Points on a hilly landscape, in no order, each with its height.
A ball rolls from a point to the lowest of its 2 nearest points, and stops where none of them is lower. Distance is the straight distance between rows; heights are no part of it.
(79): [-28  20 -12 -12  16 -26 -11 -11  44  27 -16   0  33  -6 -23 -17 -11   2
  -7  15 -19  -5   1]  (h 4.45)
(104): [-15  22  12  -3 -12 -19  -7  -4  -7  22 -24 -11 -29  -7  25  -7   6   0
   7 -12 -35 -12 -25]  (h 6.48)
(884): [-13  40   4  16 -20 -29  19  48 -38  15  66 -36   2 -14  13 -16  35  12
  35  -1  26  21  15]  (h 2.58)
(815): [-31  11  11  -6  -2 -16  22  28 -58  32 -28  -1 -71 -23  69  -3  18  15
  29 -51 -11  18 -10]  (h 5.08)
(92): [ 18  13  21  18  24   3 -11  22  30  35  -3 -14  10   7  -3  34  13 -21
  56  -2  29   7  -2]  (h 5.67)
(362): [-22  -1   4 -15  19  36  14  -8 -25  -9 -36   7 -29  30  39  16  17  20
 -21  42  24 -30   4]  (h 2.54)
(770): [ -8  21  13 -10 -10 -17 -25 -22  14  27 -32  -1 -33   7  14  14  -6 -16
  16 -19 -41 -24 -40]  (h 6.32)
(730): [-13  -4 -17 -27  31   7  -7 -29  67  10 -27  22  29  11 -28  22 -29  -9
 -11  21  13 -10  10]  (h 1.44)
(715): [  6  -3   0 -25 -16 -12  -1 -35  11  18 -30  18 -18   2  12  12 -26   8
  -7 -25 -55 -19 -28]  (h 6.49)
(854): [-52  28 -19 -26  36 -13   0 -22  47  25 -35  -9  19   6  -9 -10 -11   8
 -32  34  -7 -22   6]  (h 4.71)
(716): [ 31 -21   2  -1 -42   7 -12 -38 -27 -39   1  17 -39  -1   2   1 -16  -9
 -20 -38 -50 -14 -27]  (h 6.74)
(551): [ 26 -31  -8   2 -25   6  -2 -25 -23 -39  12  20  -3  -2 -11 -17 -11   1
 -29 -18 -34  -1  -6]  (h 6.84)
(325): [-33  57   1  -5  -8  10 -34  -8  13 -18   9 -24 -34  21   5  18   0 -25
 -41  22   2 -38 -18]  (h 1.95)
(372): [ 25 -46 -11  24 -23 -14  22   9 -39 -30  37   3  38 -34 -22 -45  -4  14
  -1 -40 -34  49  20]  (h 7.10)
(869): [  4  47   9  29 -43 -19   3  32 -37   2  71 -35 -31  -2  12  -6  28  -8
  41 -22  24   6  -4]  (h 3.24)
(196): [  0 -27   3 -33   8 -11  41  -5   2  35 -44  32   7  -3  25   2 -10  31
  15 -15 -16   9  -1]  (h 3.54)
(584): [ 27 -28 -16   5 -12  -5 -14  -4  11 -34  26  13  47 -15 -51 -27 -20   2
 -19   7  -2  12  15]  (h 1.96)
(163): [ 23   9   1  19 -26   6 -28   5  -1 -26  24  -2  -5   3 -25  -2   4 -21
  -4   9  21  -4  -8]  (h 7.06)
(142): [ 40  -6  27  15  15   8 -25   6  40  28 -14  -1  -7  10  -6  49  -2 -37
  71 -27  19   5 -21]  (h 5.24)
(813): [ 15 -42   4 -16   4  31  21 -11 -19 -15 -33  34 -10  22  14   9  -1  16
   0  17  19  -5   6]  (h 3.15)
(824): [-24  10 -22   1   3 -33  -4 -24  26   9  12 -16  50 -15 -28 -33 -25   8
 -43  -8 -73   3   4]  (h 3.47)
(298): [ 23  10  -4  29 -37  19 -20  13 -28 -50  51 -10  -8   3 -17 -11  13 -11
 -20  13  32   0   1]  (h 6.99)
(348): [-16 -11  14 -28  23   0  31  -8   6  45 -63  23 -12  16  40  20   5  14
  32  -2  -7  -3 -12]  (h 4.12)
(275): [-32  29   4  -7   1  10  11   7 -34   4  -8 -19 -30  15  36   0  21  20
 -25  29   8 -32   2]  (h 1.88)
(570): [ -3   1 -13  -9  -5   5 -30 -21  36 -27  -1  14  12   7 -35   6 -22 -25
 -33  15   3 -12  -3]  (h 2.60)
(455): [-16 -10 -28 -16  10 -12  13 -33  26  -3  -2  10  40  -5 -21 -21 -30  20
 -53   7 -48  -6   9]  (h 3.09)
(310): [-16  19 -25  17   4 -14 -16  14  20 -21  38 -21  44 -14 -46 -40  -2   1
 -35  35  24   5  26]  (h 2.06)
(761): [  2   1   5   4  57  33 -12   9  48  12   4 -14  17  29  -1  46   7 -27
   6  27  58 -17  16]  (h 3.14)
(414): [-17 -26 -19 -40  17  18  23 -38   5  -6 -37  32   4  18  15   4 -20  30
 -48  24 -14 -24  11]  (h 2.55)
(332): [ -7  40   7   4 -15  20 -33  -9   2 -14   2 -12 -45  30  14  35   9 -30
 -13  10  10 -33 -27]  (h 1.12)
(248): [ 49 -30  -9   5 -25 -17  -8  -7  18 -16  26  22  35 -25 -49 -12 -29  -1
   5 -22 -18  20   0]  (h 2.79)
(849): [  7  -1 -10   5  20  14 -16  12  37 -17  16  -5  39  -1 -40   0 -14  -9
  -8  37  48   6  29]  (h 7.33)
(416): [ 52 -26  17  -5  -5  -1 -13 -10  39  20 -14  27   2  -2 -20  39 -26 -18
  66 -37  -1  14 -18]  (h 4.61)
(655): [-22  33 -17   3  -3 -13 -37 -12  40 -17  18 -15  11  -5 -39 -13 -13 -31
 -42  19  -5 -16  -4]  (h 2.84)
(384): [  9  29   7  18   1  13 -10  24   7   2  35 -20   4  19  -2  21  20 -14
  23  20  45  -7   3]  (h 4.64)
(483): [ 19 -16   7  21 -30  -8   4  22 -44 -14  14  -2 -32 -28   9 -22  14  -5
  28 -43  -3  24  -7]  (h 7.11)
(394): [ 13  47  10  22 -29  16 -28   7  -1 -10  33 -20 -40  27  11  33  16 -34
  15  -3  28 -21 -25]  (h 2.16)
(838): [-23   7  22 -17  10   6  24   6 -22  36 -55   5 -50  12  59  17  20  11
  29  -1  -3 -15 -19]  (h 4.60)
(528): [  3 -30   3  29 -26   8  25   7 -85 -39  24 -15 -24 -23  23 -36  24  19
 -20 -34 -24  28  13]  (h 6.97)
(96): [-42  31  -5   7  14 -46  32  51 -51  42  19 -30  -2 -42  44 -32  31  30
  16 -21 -10  45   9]  (h 3.97)
(442): [ 38 -19   6  -7 -20 -28   6  -1  28  26  -8  26  11 -21 -20   7 -28  -4
  53 -48 -25  22 -17]  (h 4.03)
(757): [  4 -24   3 -10   6  47   9  -9 -26 -24 -30  25 -27  29  28  17  14   8
 -10  31  30 -22   3]  (h 2.87)
(606): [ 12  48  13  26 -42   1 -14  13 -22  -6  65 -28 -35  22  14  22  22 -24
  39 -12  33 -11 -20]  (h 2.78)
(106): [ 30 -35  -6  21 -33  -1  10 -16 -34 -45  31   5  18 -20 -19 -33  -9   6
 -21 -38 -48  24   5]  (h 6.96)
(280): [  4 -46   0  19 -17  14  32  11 -77 -44  19   2   3 -15  15 -38  22  28
 -30  -4 -12  19  24]  (h 6.91)
(36): [-10  -4 -12 -16  20  20 -24 -19  57 -31 -10   9  13  12 -40  26 -26 -36
 -29  24  32  -8  13]  (h 2.22)
(789): [-46  14   6   3  14 -41  29  28 -51  34  -2 -30  -2 -38  48 -36  18  28
  -2 -27 -36  35   5]  (h 4.29)
(555): [-36  38 -29   4  15  -9 -17   0  38 -18  22 -28  27  -9 -41 -28 -11 -14
 -50  39  16 -10  14]  (h 2.51)
(186): [ 29 -42  21 -16  29  15  13  -2  32  34 -41  28   9  14   8  44 -12   5
  57 -11  19  10   3]  (h 4.15)
(189): [-21  -7 -13 -37  12  22  -7 -38  16 -18 -34  26 -12  24   6  15 -18   1
 -44  23  -6 -30  -2]  (h 2.24)
(392): [ 45 -27  -1   3 -29 -25   5  -5   8   2  16  22  14 -28 -27 -10 -26  -3
  27 -50 -36  25 -13]  (h 3.48)
(62): [ 19 -22  -8  16 -16  19   2  11 -36 -46  28   5  12   0 -13 -28  11  11
 -26  25  28   3  19]  (h 6.92)
(2): [-28  30   3   8   1 -31  32  57 -40  33  33 -25   1 -23  30 -23  38  26
  32  -3  22  31  17]  (h 3.41)
(866): [ 34 -21   6  10  10  26 -28   6  32 -28  16   6  29   2 -42  16 -19 -16
   8  21  45  16  23]  (h 7.22)
(107): [ 25 -42  10 -20  20  32  14 -16  11   3 -42  38  -4  28   9  40  -9   5
  25   7  23  -3   1]  (h 3.55)
(467): [-40  49   4 -10  15  -4  -2   4  -4  30 -14 -28 -20  17  30  10  20  11
 -11  28   0 -33  -6]  (h 2.67)
(330): [-12   6 -19  -4   7 -45  -4  -9  44  31   6  -3  59 -21 -36 -33 -24   7
  -9  -5 -43   7   3]  (h 3.98)
(98): [ -2 -28  -6 -37  13   3  41 -25   7  22 -43  36   9  10  20   4 -18  33
 -13   6 -20  -7  -1]  (h 3.04)
(462): [  0 -13  -1  12 -16  18  18  11 -62 -33  16  -6 -14   0  19 -22  28  24
 -28  20  12  -2  15]  (h 6.83)
(294): [-22  -4   4  -2   4 -39  24  20 -23  29 -14  -2   9 -29  25 -29   8  20
  11 -28 -32  32   0]  (h 3.96)
(862): [-35  23  -6 -18  12  24 -18 -19  18 -25 -21  -2 -20  23   2  18  -2 -17
 -48  36  16 -33   0]  (h 1.82)
(445): [ 14  -1 -13  14  -4 -11 -31   1  30 -20  29  -3  44 -14 -57 -22 -18 -13
 -13  15  13  11  12]  (h 1.14)
(444): [-18   3  -5  -8  60  18 -14  -9  69  17 -20  -6  33  18 -21  35 -12 -23
   2  28  41  -8  18]  (h 2.38)
(799): [  8  -6   5  34 -37  -7   8  19 -75 -31  37 -24 -41 -30  23 -30  27   4
   1 -51 -21  27   2]  (h 7.04)
(461): [-27  10  23 -13  -1 -10  15  13 -39  35 -45  -3 -62 -11  61   6  15  14
  20 -29 -22  -6 -22]  (h 4.90)
(718): [ -7   5   3  14 -16  -3  13  16 -42  -6  18 -18  -9 -10   9 -29  25  16
 -13   7  -3   1   2]  (h 6.75)
(587): [-33   3 -29 -11  18  -3  -4 -21  20 -23   1  -5  27  -4 -28 -30 -16   4
 -62  32  -9 -12  17]  (h 2.81)
(605): [ 13 -31   7   0  -9  -1  22  13 -34   2 -14  18 -16 -13  16 -13  10  14
  21 -17   3  18   0]  (h 7.19)
(822): [  8 -23 -17   7  -5 -19  10  -3   0  -7  21   5  47 -22 -33 -39 -11  16
 -19  -3 -30  18  20]  (h 2.76)
(318): [ 11  -8  11   8  48  35   3  20  23   6   6 -13  25  21  -1  30   9  -4
  19  34  66  -3  28]  (h 3.69)
(360): [ 33 -20   2   4  -5  33 -25  -3  12 -43  10  17   3  12 -30  19 -11 -24
  -5  16  39   2   7]  (h 7.14)
(608): [ 28 -14   0 -17 -30   4  -6 -41  -2  -6 -18  24 -41   5   9  21 -29  -5
 -12 -43 -61 -21 -38]  (h 6.62)
(735): [-11 -19  -7   4   2 -26  23  11 -18   7   7  -2  37 -25  -5 -39   3  23
 -10 -10 -36  28  14]  (h 3.39)
(572): [ 12  11   6  16  21  29  -1  26   8  -8  37 -17  22  22  -9  22  10  -3
  17  34  63  -2  28]  (h 4.16)
(806): [  2 -20  11 -12  50  16  10   0  35  42 -45   9  23  23  12  37   5   2
  36  16  30  -4  11]  (h 4.68)
(173): [ -5  29  15  -6   5  -4 -23 -10  31  39 -36   1 -26  18  15  32   8 -23
  31  -6 -13 -17 -36]  (h 6.10)
(178): [ 18   4  22   0   6  -5 -13  -1  31  45 -38   8 -23  11  12  41   3 -28
  68 -28  -5   1 -28]  (h 5.73)
(9): [-12  20   2  15 -11 -23 -10   4 -16   7   6 -20  -5 -15   2 -25  12   5
 -13   0 -28  -4  -9]  (h 6.64)
(170): [ 15  17  17  17   2   6   0  28   0  19  17 -12  -4   6   2  16  19  -9
  46   5  31   8  -4]  (h 5.09)

Call two points neighbours if one is among the 2 nearest of the other. Go from one point of each pair to the other, from neighbour to neighbour, staying as low as possible. Name the highest point that can't be avoided.
(275) / (884) -> (104)
(445) / (730) -> (655)
(445) / (862) -> (789)
(862) / (884) -> (869)
(862) / (332) -> (325)

Two balls start at each pair of points below. Name the first point that both come to, or write none.
(824) / (294) -> (445)
(416) / (79) -> (445)
(789) / (330) -> (445)
(866) / (551) -> (770)
(528) / (106) -> (770)
